Each row is a point on a tangle of strands that fork, close into loops and nearly touch. The rows are in no order.
In the rows, zero is written as 128.
Two points are linked if the straight distance between their rows is under 145. Some points are linked to none.
maz: [140 121 164 116  74 158 139 111 170 132  93 136 149 106  81  86 163  99
 111 172 121 139 102 145 103 101  70 134 138 127  87 147 143 159  98 144
 162 140 119  81  66  84 171  53]
vobor: [100 131 128 146  70 141 130 119 121 106  81 137 190 158 102 117 185 183
  71 178 177 127 120 134 112  86 128 161 157 107 105 108 158 123 136 162
 136 121 194 143 124 144  72  89]
Tupa: [ 93 105 142 136 168 155 119 169 143 161 183 121 134 119 148 104  74  83
 133  80  96 154 110 130 196 173 145 147 158 145 202 101 116 116 161 111
 131 110  78 115 129 136 169 124]
pizir: [145 174 105 165 146  65 128 151 109 133 137 119  96  74 200 159  53 155
 123  87 115  89 140 125 115 134 163 106  95 124 147 126 104  97 111 117
  74 157 162 101 153 119 135 120]
mited: [107  79 129 138 101 164 146 114 141 173 146 120 182 139 103 124  92 112
 111  90 109 140 111 148 163 186 114 136 164 150 148 114 118  96 167 126
 141  87  96 143 116 141 124  81]
tena: [142 139 118 125  93 126 120 140 119 101 106 114 229  98 166 114 140 132
  44 159 153 115 139 128 113 100  96 168 139 113 130 136 147 116 105 162
  80 119 178  72 101  98  87  38]
Zetuz: [ 85 103 172 142 127 142 146 103 193 128 119 128  67 182  94 126 167 132
 175 126 128 119 115 107 114 151 176 122 145  85  75  87 191 144 158 124
 138  94 140 163 152 119 161 125]
lef: [ 99 148 131 150 160  92 150 112 160 117 133 137  46 155 141 133 143 144
 202 118 130 104 130  82 113 139 179 106 115 103 124  77 135 130 128 104
 113 122 117 156 166 127 180 192]
Fid: [152 141 108 123 138  97 124 116  85 149 172 146  84 141 116 165 106 145
 203 111 145 109 161 135 114 133 140 106 115 153 130 155 104 116 133 122
 136 114 124 170 165 157 105 194]
liv: [100 136 131 121 101 143 109 127 149  74  75 126 144 185  90 129 172 122
 130 160 143 154 107 123  97 123 116 117  99 110  78 118 169 164 111 140
 145 126 137 141 133 133  73 139]
fer: [150 155  98 145 147  95 117 123  84 137 136 127  82 150 121 189 122 189
 167 113 148  93 148 107 109 120 164 104 106 134 107 116 126 129 138 125
 131 133 122 174 177 153 103 196]
per: [110 160 149 152 143  97 155 124 112 112  89 118  53 133 149 136 166 185
 153 178 142 104 118  84 138  73 164 132 141  79 102  92 173 154 140 115
 130 159 183 151 175  97 167 158]
momot: [110 138 119 126 123 144 113 129 128  87  90 112 134 186  98 146 161 139
 123 144 130 143 108 110 118 111 143 118 109 119  91 100 162 159 139 134
 143 124 118 160 156 139  81 165]
nol: [121 140 145 139 135 121 143 118 104 127 124 134  55 152 127 125 188 172
 181 184 146 131 122 112 147  70 147 134 155 101  97 126 168 167 139 102
 160 154 190 181 154 118 172 170]
Sutet: [100  97 153 124 172 119 132 160 157 149 136 129 120  93 166 109  97  94
 109  98  97 139 105 106 183 159 153 143 150 119 212 101 117 132 162 121
  96 128 100  78 128  91 189 113]
zadun: [147 136 127 112  75 181 118 121 118 113 133 154 159 113  98  86 182 106
 147 185 137 185 121 169 125 107  61 153 131 162 128 191 112 151  87 109
 180 144 132 144  93 135 133 131]
Vagul: [135 170 106 113 167 159  84 183 112  89  99  85 102 132 157 131 137 112
  85 107  98 143 105  96 160  93 135 109  81 161 149 118 142 182 140 105
 127 150  68 126 153 144 127 197]
lasa: [132 152 109 136 153 115 111 169 118 117 144 110 159  74 172 126  42  76
 109  93  70 126 126 133 147 139 126 112 121 139 164 140 110 105 131 110
  93 153 139 100  87  98 126  78]
Meveg: [143 163 106 129 141 134 109 179  99 110 125 109 197  79 187 114  68  76
  76 140  92 145 134 133 139 115  99 142 128 145 157 152 128 130 111 120
  97 160 153  97  75  91 109  68]
Lilil: [142 116  97 134 150 150  93 140  97 159 138 105 139 149 114 172  95 157
 100  88 106 115 120 109 164 122 151 126 142 162 138 105 135 126 174 128
 148 122  93 178 172 163 100 168]
vekaz: [128 175  75 123 133 102  71 167  85  92  95 124 176 130 126 137 145 180
  87 102 163 119 161 128 114 136 145 124  78 156 116 150 115 137  95 154
 106 152 151 118 141 175  19 153]
fiv: [111  65 128 148 103 131 193  79 159 183 148 166 135 147 101 109 132 155
 125 114 144 111 108 141 108 189 129 147 156 118 111  96  98  64 157 145
 144  95 144 148 104 130 169  73]
Zivim: [139 152  88 109 127 134  84 166  75 116 129 138 148 127 124 104 176 170
 104 180 148 136 124 136 145  75 116 148 154 178 144 164 133 165 125 133
 171 138 164 149 140 167 104 173]
noza: [132 132 114 178 118  76 155 118 102 162 140 134 112 125 153 167  77 214
 110 113 142  69 131 103 133 119 167 137 152 117 138  86 106  82 163 143
  97 125 176 146 173 142 135 136]
veten: [111  87 187 106 109 125 154  95 224 149 125 149 123 135  69  95 148 108
 117 130 127 104  97 134 106 144 137 129 145 133  96 104 159 149 140 163
 150 109  88  88  71  85 182  53]
domor: [ 99 123 166 130 184 106 143 164 156 140 114 136  68  78 185 119 126 106
 138 107  98 139 117  87 177 122 146 129 135 106 214 106 104 151 143 107
 105 133 109  83 139  85 203 157]
rulu: [134 178 122 148 166  97 131 148  85 126  87 106  58 107 167 165 150 205
 111 148 145  96 119  92 138  69 167 116 126 108 135  93 152 157 135 110
 139 175 148 138 177 115 166 194]
tes: [133 142 129 143 141  67 137 122 151  95 104 113 102  85 189 161  89 145
 115 111 115  82 118 102 105 143 170 102  94 108 148 102 127 107 124 126
  57 156 128  70 161  91 155 122]
suna: [ 88 103 180 132 122 154 157 112 198 150 124 137  68 151  96  98 171 130
 158 147 128 132 103 121 136 138 153 134 166  94  94  95 186 149 159 112
 154 113 154 150 124 109 202 109]
rupon: [134 189  73 137 155 137  62 205  93  90  96  94 152 106 171 155 101 147
  33 105 100 125 129 127 127 118 157 120  87 174 145 128 135 147 130 128
 118 172 134 115 144 148  81 132]
dulu: [138 123 123  96 117 169 134 109 112  98 131 148  90 173  77 131 202  98
 178 164 142 167 142 168 110 112 129 145 115 146  91 164 163 157 130 119
 190 112 120 197 140 162  86 180]
Gof: [118 145 146 121 120 125 158 126 113 136  87 109 149 105 160 146 128 164
  49 178 142 120 104  94 164  69 133 164 173 102 157  93 172 152 176 129
 119 137 169 107 158  96 144 111]
fimoz: [162 147 104 151 111 126 114 159  64 144 168 134 202  80 182 103 107 149
 104 129 156 126 161 164 140  93  95 155 151 135 136 177  98  98 100 139
 114 133 195 134  84 129  88  65]
bogob: [141 108 136 116  96 176 164  99 116 166 162 160 120  92 116  92 145 135
 169 151 128 164 114 162 164 125  86 147 176 150 154 158 100 126 136  95
 179 135 135 160  99 126 198 125]
kuget: [108  64 136 128  93 116 184  72 167 159 111 164 130 164  72 132 133 136
 129  98 141  93 120 140  84 195 132 138 142  96  79  85 120  86 148 156
 132  95 124 128  95 129 136  70]
bor: [155 182  91 153 147  90  84 156  79 118 117 116 145 114 152 155 108 183
 114  94 162 111 169 135 107 136 144 113  70 135 115 153 106 117  98 148
  84 162 157 127 144 155  45 143]
lub: [124 103 119 141 100 127 144  91 113 143 136 142 149 160 105 155 120 155
 149 116 136 120 122 143 123 143 120 122 143 114 114 126 115 108 141 133
 127 115 140 160 124 145 101 134]
bima: [144 180  61 110 154 142  44 218  70 100 125 110 148 105 150 131 109 139
  55 120 100 141 129 119 142 112 145 120 104 202 146 150 128 163 125 115
 140 157 136 126 133 161  82 157]
bazav: [164 197  95 164 156  80  89 168  75 136 149 112 105  82 176 166  80 178
 123  93 146 114 170 134 110 132 162  93  74 144 125 153 106 123  94 123
  80 173 161 122 151 144  90 135]
Mafod: [150 136 116 127  93 138 121 120 109 116 119 134 194  91 143  85 182 139
 109 164 161 143 148 161 110 102  60 155 129 124 113 179 107 119  48 143
 126 142 180  99  76 128 107  72]
los: [ 94 108 168 128 124 147 177 114 158 161 118 143  83 125 117 102 159 141
 150 164 130 143 101 122 159 108 128 134 181 100 130 108 149 144 156 104
 148 124 162 145 117 109 208 129]
Vire: [113 131 128 154  92 115 129 101 103 108  92 138 148 172  98 143 184 198
 132 152 193 112 141 130 103 101 139 152 138  82  80 108 152 113 134 152
 126 136 202 167 132 145  76 119]
beged: [142 107 112 156 126  53 163 106 125 137 147 144 116 120 158 132  91 169
 150 116 137  69 131 119  84 145 130 121 115  90 121 108  79  67  89 147
  78 121 173  99 134 116 140 109]
kovob: [126 137 155 123 174  82 158 154 137 136 107 134  72  48 210 129 117 103
 135 120  93 132 124  92 161 117 129 124 123  96 189 136  97 143 113 107
  97 144 144  73 124  75 199 142]
rosos: [ 93 113 123 142 142 104 145  95 158 113 103 132 110 176 104 180 105 117
 166  78 126 103 153 100 103 192 171 106 109  98  99  68 134 101 135 138
 101 103  73 137 163 147  93 166]
zoza: [139  79 125 147 110 111 198  89 123 179 169 175 117 120 143  87 130 161
 148 136 141 112 112 146 118 149 115 144 156 119 135 120  66  64 124 130
 156 121 169 143 106 128 208  90]
maro: [142 194 122 136 175 108 103 163 103 112 147 105  75  67 193 135  79 103
 149 107 107 141 149 116 136 128 125  83  68 142 143 180  98 148  81  93
  81 181 130  96 118 118 140 164]
Pover: [153 143  90 150 149 132  86 176  87 154 142 104 135 110 146 171  55 146
  77  70  90 113 122 116 167 121 165 117 129 160 158 117 126 118 177 115
 134 150 117 153 160 155 116 137]
lukuf: [124  89 163  98 107 138 135 121 174 145 111 116 170 100 127 104 112 102
  78 145 108 126 104 118 145 131 114 124 166 128 147 118 142 148 152 131
 115 126 102  67  98  71 171  55]
meluf: [113 105 168 111 144 153 130 137 180 146 160 131 124 118 118  79 126  67
 141 108  94 156 121 139 155 165  99 124 146 133 161 121 107 137 124 134
 133 108  65  72  84 118 207  99]
vumol: [ 99 119 143 157  95 118 141  92 135 111  86 131 115 188  89 153 167 181
 139 152 160 103 120 114  96 124 154 141 137  64  57  93 173 128 155 140
 121 125 196 165 151 123  98 101]
Fasi: [123 143  72 120  99 122  79 158  82  95  96 138 196 163 103 136 147 173
  82 111 155 120 141 132 128 130 127 141 118 155 119 143 121 138 125 155
 133 128 143 130 135 181  20 150]
kaz: [130 122 124 119 140 106 113 118 145 114 144 109 132 124 135 133  81  79
 159  77  89 127 141 128 118 173 108  97  84 119 125 145  93 107 100 127
  97 113 101  96 110 125 117 128]
zek: [139  69 116 137 123 100 158 102 120 165 178 162 142 142 122 111  85 103
 161  67 115 111 132 152 111 192 124 126 114 129 143 130  59  59 111 135
 147 103 122 128 107 153 139  89]
gil: [138 126 117 122 115 102 110 112 131 105 112  99 160 124 123 128 114 110
 133 119 112 122 134 142  97 150  82 109  88  97 104 153  99 122  79 144
  86 142 130  78  91 112  94  99]
dato: [119  84 122 158  81 157 158 114 116 174 140 115 197 129 125 128  89 153
  79 114 126 118 102 142 160 150 113 147 175 145 143 120 113  93 184 132
 130 106 142 150 118 130 112  63]
nup: [141 129 152 129 110 110 141  80 132 111 146 154  71 121  97 106 190 133
 217 168 143 147 137 154  84 123  90 122 114 101  66 166 119 134  65 114
 161 143 165 140  88 116 173 138]
Dinel: [ 85  90 160 125 125 147 136 107 207 134 112 114 151 155  86 146 123 123
  96 127 136 115  95 103 133 162 158 116 163 123 122  64 181 135 194 137
 109  95  87 124 140 103 131 103]
Fiza: [130  82 132 138  99 110 197 107 122 171 153 142 145  92 165  96 101 152
  97 144 135  99 104 134 132 130 111 148 173 111 142 118  95  76 140 137
 129 113 170  97 112 104 188  50]
fufum: [139 138 123 115 132 138 114 131 106 140 159 123 133 116 146 121 108 110
 158 124 109 151 124 141 159 110 100 113 129 147 153 170 104 137 124 107
 132 140 122 143 126 132 142 158]
kag: [126  65 126 134 124 123 150 112 141 159 158 137 171 130 115 108  86  90
 127  70 103 117 117 150 126 197 120 128 126 131 137 118  84  76 131 144
 136  96 102 108  99 134 143  52]
pov: [125  96 133 136 120  99 178 114 129 158 142 130 146  95 169 114  78 144
  89 123 122  92 102 112 146 141 137 142 166 107 161 108 111  79 155 138
  98 120 164  97 137 105 167  73]
gezu: [149 129 115 149 126  59 158 115 110 123 142 120 133  87 167 130 118 180
 136 125 161  73 158 133  85 117 110 135 119  78 105 126 102  74  63 161
  64 126 193  69 113 106 122  89]
kida: [152 190 123 133 171 109  98 148 102 107 148 106 110  65 183 105 111 108
 150 147 136 147 156 120 121 123 102  97  69 133 122 202  95 153  44 112
  77 180 155  91 101 122 115 153]
gasil: [115 126 180 106 112 205 121 129 197 116 126 122 120 155  78 101 164  65
 147 133 112 180 132 135 127 127  96 117 131 125 115 124 162 162 118 111
 167  95  67 125  90 130 154 132]
Nutun: [118 103 147 133 148  68 152  95 192 121 128 144  97 152 123 123 129 120
 164 120 120  90 116  95  82 169 159 104 103  97 121  69 119  96 118 147
  93 117 113  98 140 106 180 123]
goban: [117 111 107 132 132 156 112 127 126 130  98 101 168 176 100 185  95 118
  90  77 109 126 120 112 150 151 146 122 117 136 121  88 149 124 166 141
 125 110  67 156 164 163  56 151]
desan: [142 111 136 116 145  59 142 115 163  99 126 127 119  81 184 141  86 123
  93 105 107  92 117  93 116 151 170 114 114 106 153  98 123 103 125 133
  63 147 121  53 140  70 171  88]
binot: [112 150 165 113 112 125 164 131 119 126  75 125 154  96 158 125 160 138
  60 207 156 137 103  92 160  57 109 170 173  94 152 109 184 171 147 131
 137 134 187  89 145  86 151  99]
pabu: [106 111 128 133 169 169 110 159 129 155 197 107 122 140 128 133  78  81
 134  69  98 161 139 135 190 156 150 142 156 159 178 114 129 119 153 113
 144  92  43 145 150 165 124 158]
zavug: [107 128 114 140  81 155 121 138 120 118  82 118 198 162 109 126 152 174
  43 179 142 128  96 118 137  91 127 160 164 134 133 109 158 136 162 153
 135 124 166 136 146 142  85 103]
Vode: [ 97  99 169 115  94 181 127 116 208 123  73 117 159 177  65 126 150 105
  97 148 134 135  96 121 114 135 133 125 141 128 101  91 204 159 171 132
 146 104 112 141 121  99 105  97]
bosu: [117 132 154 122  97 121 106 116 161  80  67 126 150 148  90 111 176 116
 130 176 148 138 114 133  80 120  90 110  97  96  76 134 158 149  82 149
 132 139 152  89 103 107  94 100]
vekev: [124  95 164 134 181  91 146 112 197 151 164 151  89 161 126  95 127  85
 156 110 129 120 128 114  98 182 145 125 110  97 152  73 106 102 120 165
 112 119  75  83 125 115 217 117]
dar: [176 149  97 112 179 129  78 173  67 153 149 111  57 106 149 162 107 153
 126  94 124 113 137 104 146 108 160  95 111 169 149 123 128 144 159  95
 148 146  88 160 176 153 146 208]
puge: [131 124 141 123 121 117 148  82 132 111 155 154  62 144 100 129 172 121
 229 153 142 142 150 151  96 129 122 125 120 115  88 157 124 131 108 102
 156 126 152 169 116 137 150 171]
pifek: [132 130 131 126 104 103 108 107 135  94  88 113 170 133 108 123 149 127
 126 144 145 122 132 143  82 130  84 116  97  89  90 138 124 126  74 153
  95 145 143  74 100 112  82  94]
nur: [136 141 100 173 128  82 136 113  94 144 135 134  95 148 127 184 111 217
 145 121 150  71 142 104 113 117 168 123 137 118 113  95 117 106 152 135
 116 137 157 170 175 147 118 168]
gavo: [103 103 148 115 145 188 112 135 160 134 165 107 141 155 106 130  98  61
 136  83  97 174 151 144 160 170 125 125 142 140 151 124 128 120 128 123
 141  79  29 127 123 150 106 137]
Mir: [149 151 125 100 136 147  98 140  98 122 168 124 124 109 142 102 125  81
 165 149 124 166 142 151 151 107  77 113 105 166 148 209  88 159 102  96
 140 154 121 134 113 136 134 170]
Nira: [137 160 143 119 163  98 140 157 128 102  93 113 101  40 211 151 116 103
  96 135 104 133 123 101 152 107 124 125 114 105 164 143 130 165 112 107
  81 165 142  62 123  66 165 131]
pag: [125 130  77 106  90 150  84 166  81 106 119 136 216 165 108 128 114 115
  88 107 123 151 139 153 133 142 112 156 120 176 136 169 107 144 126 139
 145 124 125 137 118 175  24 126]
Sigep: [124  93 143  98 100  84 153  84 179 118 103 142 131 152  62 128 137 103
 139 101 125  99 122 138  70 153 111 102  99 100  65 116 125 135  95 178
 109 122  91  60  77  95 127  58]
Dib: [120 116 119 129 107 148 109 126 144 111  91 101 193 155 109 156 100 110
  87 109 105 128 110 120 134 143 125 122 114 125 132 114 144 133 158 140
  97 124  98 121 146 127  75 112]
komab: [140 169 113 129 130 110 104 139 105 106 124 129 170  91 164  96 163 151
 119 162 167 140 149 136 126  93  96 128 116 137 125 182 119 134  62 136
 104 150 189 113 111 141  90 134]
gibem: [182 151  92  93 182 148  68 173  66 145 161 113  86 122 128 145 104 112
 127 103 116 133 147 119 146 106 140 104  99 184 145 152 124 149 153 110
 158 122  77 166 166 164 110 209]
saka: [106 100 153 109 150 148 146  94 159 117 161 144  66 171  91 136 136  82
 197 102 126 156 197 153 107 170 157 121 140 117 117 130 114  96 108 124
 157  82  47 161 131 162 105 177]
leg: [120 160 142 133 141 113 120 120 152  92 106  98 101 126 138 133 128 121
 159 137 117 130 115 103 122 115 122  90  91 105 119 125 135 144 113 117
  97 145 108 107 140 106 143 169]
Rozat: [ 91  88 149 131 130 133 140 116 184 147 125 112 153 132 112 138  96 131
  80 117 124 112  89 101 160 166 159 127 169 132 155  75 159 111 199 136
  95 108  89 111 148 106 146  93]
Zaral: [114  84 162 111 106  94 169  83 203 135 106 160 112 161  57 123 150 116
 139 109 129  91 112 130  70 158 140 117 117 103  63  98 145 129 122 175
 130 109 111  89  80 101 151  60]
Kodos: [144 127 131 130  91 135 144 117 113 128 121 116 185  89 160 109 140 141
  83 174 155 117 128 144 118  91  76 154 157  96 120 145 131 114 100 147
 107 122 178  82  99 102 136  51]
gano: [133 150 134 111 170 138 123 134 111 112 141 117  55 145 125 130 165 120
 186 132 129 141 128 105 147  81 140 106 114 136 127 125 146 170 137  94
 153 132  88 165 154 140 152 222]
Kovu: [155 115 119  89 147 179 123 122  93 149 168 132 102 149  90 143 137  86
 165 123 124 144 161 175 150 118 126 136 143 181 149 166 131 126 152 129
 177  86  66 194 148 170  95 190]
Vuge: [117 105 119 146  79 174 142 126 118 160 109 106 199 155 114 131 120 156
  51 157 129 134  95 132 162 113 115 159 180 147 142 112 140 121 189 134
 134 121 145 153 137 132 106  87]
Zonak: [130 137 126 141 127 117 152 134 102 150 124 110 145  93 175 139  81 160
  79 133 111 116 113 115 173 102 131 144 166 112 165 117 128 114 164 126
 105 136 164 109 146 107 146 105]
Vapu: [116 131 121 130 156 146 117 127 126  99 101 103  97 190  99 165 163 133
 135 116 123 123 125  95 120 115 175 114 109 118  82  80 173 150 153 122
 150 114  78 187 173 150  89 187]
Fesir: [101 100 129 146 157 100 138 106 167 128 133 137 111 161 125 161  86 100
 160  65 117 108 144 107 108 205 171 119 104 113 138  73 111  82 122 143
 102  94  65 126 166 152 113 152]
rofab: [114 118 127 133 160 104 112 129 153 123 158 114 133 130 138 138  65  74
 152  50  85 125 140 118 124 192 145 108  87 123 147 116 100  87 117 134
  99 104  80 102 133 139 118 133]
sim: [102 110 153 127  61 201 142 119 172 134  77 134 166 170  60 111 168 123
  83 172 140 153  86 137 115 121 115 156 150 137  97 114 183 151 158 123
 173 115 141 158 111 120 112  86]
Kunu: [150 136 109 124 119 140 125 121  80 138 148 156 122 148 102 128 184 177
 154 181 163 132 125 160 127  78 119 150 156 156 122 158 141 142 151 134
 169 141 171 188 139 156 116 165]
dof: [119 111 140 111 138 130 156  81 148 123 168 162  53 158  98 138 163  99
 229 124 133 140 176 152 103 154 155 127 130 120 104 143 122 112 113 108
 160  93 101 182 138 149 141 182]
peli: [ 96 100 140 151 109 111 165  80 164 130 105 139  99 187  85 160 153 155
 163 125 140  99 127 110  94 161 171 126 136  79  62  82 157 120 162 126
 121 104 163 166 150 130 118 120]
fidu: [152 163  69  97 141 137  59 196  69 123 139 130 148 113 132 111 151 163
  80 157 125 132 131 132 145  96 125 139 136 196 152 169 125 165 131 124
 161 138 148 136 145 166  88 169]
Degu: [133  96 123 152 141  53 169  92 159 141 136 151 105 148 146 129 105 149
 152 118 132  68 121 102  78 165 148 115 104  90 128  75  88  68 114 149
  87 125 154 108 145 113 161 118]
ramo: [157 168 103 161 122 106 112 169  67 141 153 121 190  81 191 128  86 161
  83 110 153 112 165 143 138  87 125 152 137 125 136 146 116  98 117 150
  92 137 202 126 117 127  82  79]
fubob: [131 181 127 128 156 116 119 163 123  88  78  95 121  72 202 147 122 114
  77 144 115 134 116 110 148 100 130 119  96 117 165 139 147 170 123 116
  84 182 127  74 142  91 139 142]
naz: [149 145 111 105  99 163  96 144  99 110 151 142 172 110 132  90 148  91
 137 167 132 175 136 174 132 121  63 147 118 181 140 217  90 151  77 109
 150 149 141 131  95 147 106 130]
bolob: [139  92 121 128 141  89 141 107 112 161 196 170 119 143 131 126  74  95
 191  64 126 117 157 145 112 188 144 123 114 138 152 143  65  68 105 121
 143  96 112 151 138 160 127 141]
fup: [134 181 110 136 156 122 103 173 109  94  75  88 134  89 201 173 102 144
  38 122 114 112 116 118 144  98 159 122 103 139 164 115 157 153 153 128
  93 178 132  93 160 113 125 124]
lupeg: [125  97 158 126 169 117 144 125 169 159 183 153 106 142 136  77 115  73
 162 101 111 144 128 136 132 177 117 131 120 120 164 109  80  98 109 148
 135 110  78  88 106 133 220 118]
luzif: [102 139 142 129 172 123 146 123 147 126 153 133  34 152 135 122 160 128
 207 120 127 137 134  95 148 113 167 114 135 113 138  96 140 148 136  95
 138 119  98 162 156 134 188 203]
sos: [122 108 149 119  59 222 137 117 167 145  93 140 185 148  67  97 159 108
  99 159 124 175  99 147 124 133  92 154 144 151 114 131 150 147 142 113
 190 115 108 155  87 125 134  92]
barom: [120 151 148 106 143 162 117 145 138  73 120 119  71 164 116  96 188  83
 167 163 128 180 120 107 136  78 107 103 103 141 105 138 161 185 110  92
 164 132 104 154 134 132 134 203]
Kab: [150 168 104 114 151 100  94 131  78 112 139 142 116 135 103 128 170 157
 182 156 184 125 161 138  95 116 123 113  75 153 113 186 116 149  87 139
 133 142 146 142 142 166  59 193]
Zuf: [153 176 108 132 173 113  98 171  72 133 104 101  57 106 166 162 137 191
 107 127 135 103 122  95 140  86 162  99 106 132 137 113 133 157 137 101
 142 171 121 143 176 130 156 208]
Subez: [150 116 110 120 134 105 128 115  88 163 184 154 108 135 113 156  80 111
 191  87 130 116 160 150 131 153 141 115 126 160 139 165  94  98 134 119
 141 102 111 170 154 164  99 165]
Bika: [143 113 155 117  62 204 148 110 177 163 100 134 172 115  58  84 153  99
 109 148 111 153 107 145 111 132  74 154 141 148 104 141 132 145 125 132
 176 120  91 110  59 102 160  55]
Fopa: [129 153 102 159 156 115 103 170 117 133 136 109 152  83 163 164  36 102
  85  62  78 112 121 128 156 139 169 116 118 153 170 112 128 105 168 110
  93 157 127 123 126 125 115  96]
fud: [160 132 137 128 102 119 133  85 107 121 148 156 114  93 107  98 197 152
 195 175 171 147 143 174  95 111  66 141 121 114  90 186 107 118  53 125
 152 154 175 133  84 123 139 124]
mados: [103 126 124 141 169 136 132 116 143 110 118 105  82 182 109 182 139 127
 159  89 118 116 147  97 122 142 187 113 119 118  98  74 154 128 143 124
 130 100  51 180 172 153 100 192]
gevak: [166 138  94  81 170 154  89 149  75 127 151 121  91 148 107 140 130  87
 141 127 127 139 155 138 132 101 132 113 106 187 134 170 128 144 139 124
 170  96  62 177 162 174  76 216]
Kufa: [152 158 115 154 127  84 137 137  95 124 143 110 163  65 200 136  97 168
  97 119 159  90 157 131 113  98 116 149 127  93 125 132 124  88  95 154
  64 128 205  86 125 111 108  82]
Fen: [119  99 144 124 122 124 176 100 145 162 154 164  96 115 135  94 142 142
 168 143 126 139 112 141 142 134 115 128 161 115 141 129  95 110 126 110
 152 127 148 141 106 123 221 126]
tego: [124 127 157  99 116 182 125 113 151  87 127 138  74 178  83 114 201  84
 179 153 135 185 142 142 112 111 126 127 101 129  77 149 175 164 113 108
 186 111 110 185 131 142 109 173]
vul: [ 98  97 164 121 153 163 139 117 184 128 168 136  90 174  94 128 124  71
 166  98 119 169 174 149 117 189 145 128 147 113 132 111 113  94 109 140
 157  72  27 126 119 158 128 153]
por: [127 121 189 107  86 144 114 121 193  97  75 124 136 135  85  94 163  88
 112 181 127 137 101 120  91 100  93 111 127 123  85 132 181 175 108 145
 150 139 128  80  87  82 147  83]
duf: [127 156 101 130 108 137  97 173 113  99 103 112 225 105 168 117 109 113
  44 154 114 136 125 133 133 111 109 162 136 148 148 148 136 129 123 141
  93 139 165  98 106 116  78  67]
Zamug: [107  96 177 111 123 168 139 139 180 159 132 128 137 106 114  86 134  85
 117 132 106 156 106 134 165 147 100 131 171 132 167 118 128 150 152 122
 138 113  80  79  86  98 203  87]
vezo: [144 105 121  93 124 179 142  98 111 135 139 150 116 168  71 155 155  91
 163 130 137 157 165 178 124 131 126 143 141 154 114 158 134 125 145 127
 180 100  76 196 140 171  66 178]
pelaf: [142 134 132 121 128 141 142 117  92 139 145 154  70 139 112 123 194 165
 186 190 149 138 119 147 143  71 129 149 164 130 115 153 153 164 155 107
 177 150 181 200 144 133 168 174]
sepap: [133 140 119 131 124 132 130 140 105 148 131 119 139 106 162 129  96 140
 120 139 111 138 116 131 171  96 113 131 154 123 158 144 117 135 142 114
 119 147 146 130 135 120 148 135]
noze: [143 190 110 119 153 123  95 164 100 107 127 124 162  70 189  91 149 115
 113 172 144 156 146 130 140  98  88 128 112 148 133 197 108 165  50 122
 104 168 177  96 100 132 108 138]
Vibip: [138 111  99 126  75 168 111 134  82 135 131 141 207 151 106 122 125 130
 104 130 132 152 127 170 138 128  97 161 139 169 144 174 105 128 138 132
 159 126 135 157 114 156  66 108]
noten: [160 118 132 111  91 185 148  92 107 146 167 167 125  91  93  94 167 116
 187 169 133 169 127 175 144 121  72 153 150 158 135 184 103 130 124 104
 192 135 124 169  96 129 170 136]
Bevut: [132 105 139 113 107 141 101 125 168 108 102  96 201 123 126 130  93  92
  71 129  94 127 110 119 131 143 118 117 129 133 141 122 145 139 154 137
  85 129  97  84 112  87 106  63]

A fork is a point with three links, a tip a point with one. Leave the first point through the second and follow the links. Name the first fork or tip that comes.
bazav / bor -> Vibip
zek / bolob -> noza
lasa / Meveg -> maro
mited / dato -> Fen
saka / dof -> fud
bor / bazav -> desan
noten / zadun -> Zonak
Dinel / Vode -> bosu

How many points has the smallest loop of links through each point below? Write 0 if it is on no loop.
kaz -> 11
naz -> 12
Tupa -> 0

Name the points in between on the shortest way along the links from the first point to the second, in order.
veten / zadun -> Zaral, kuget, fiv, zoza, Fen, bogob, noten
binot / Fen -> Gof, Zonak, pov, Fiza, zoza
desan / pag -> tes, pizir, bazav, bor, vekaz, Fasi
sim / momot -> sos, Bika, maz, por, bosu, liv
Sutet / rupon -> domor, kovob, Nira, fubob, fup
Kodos / Fopa -> tena, duf, Meveg, lasa
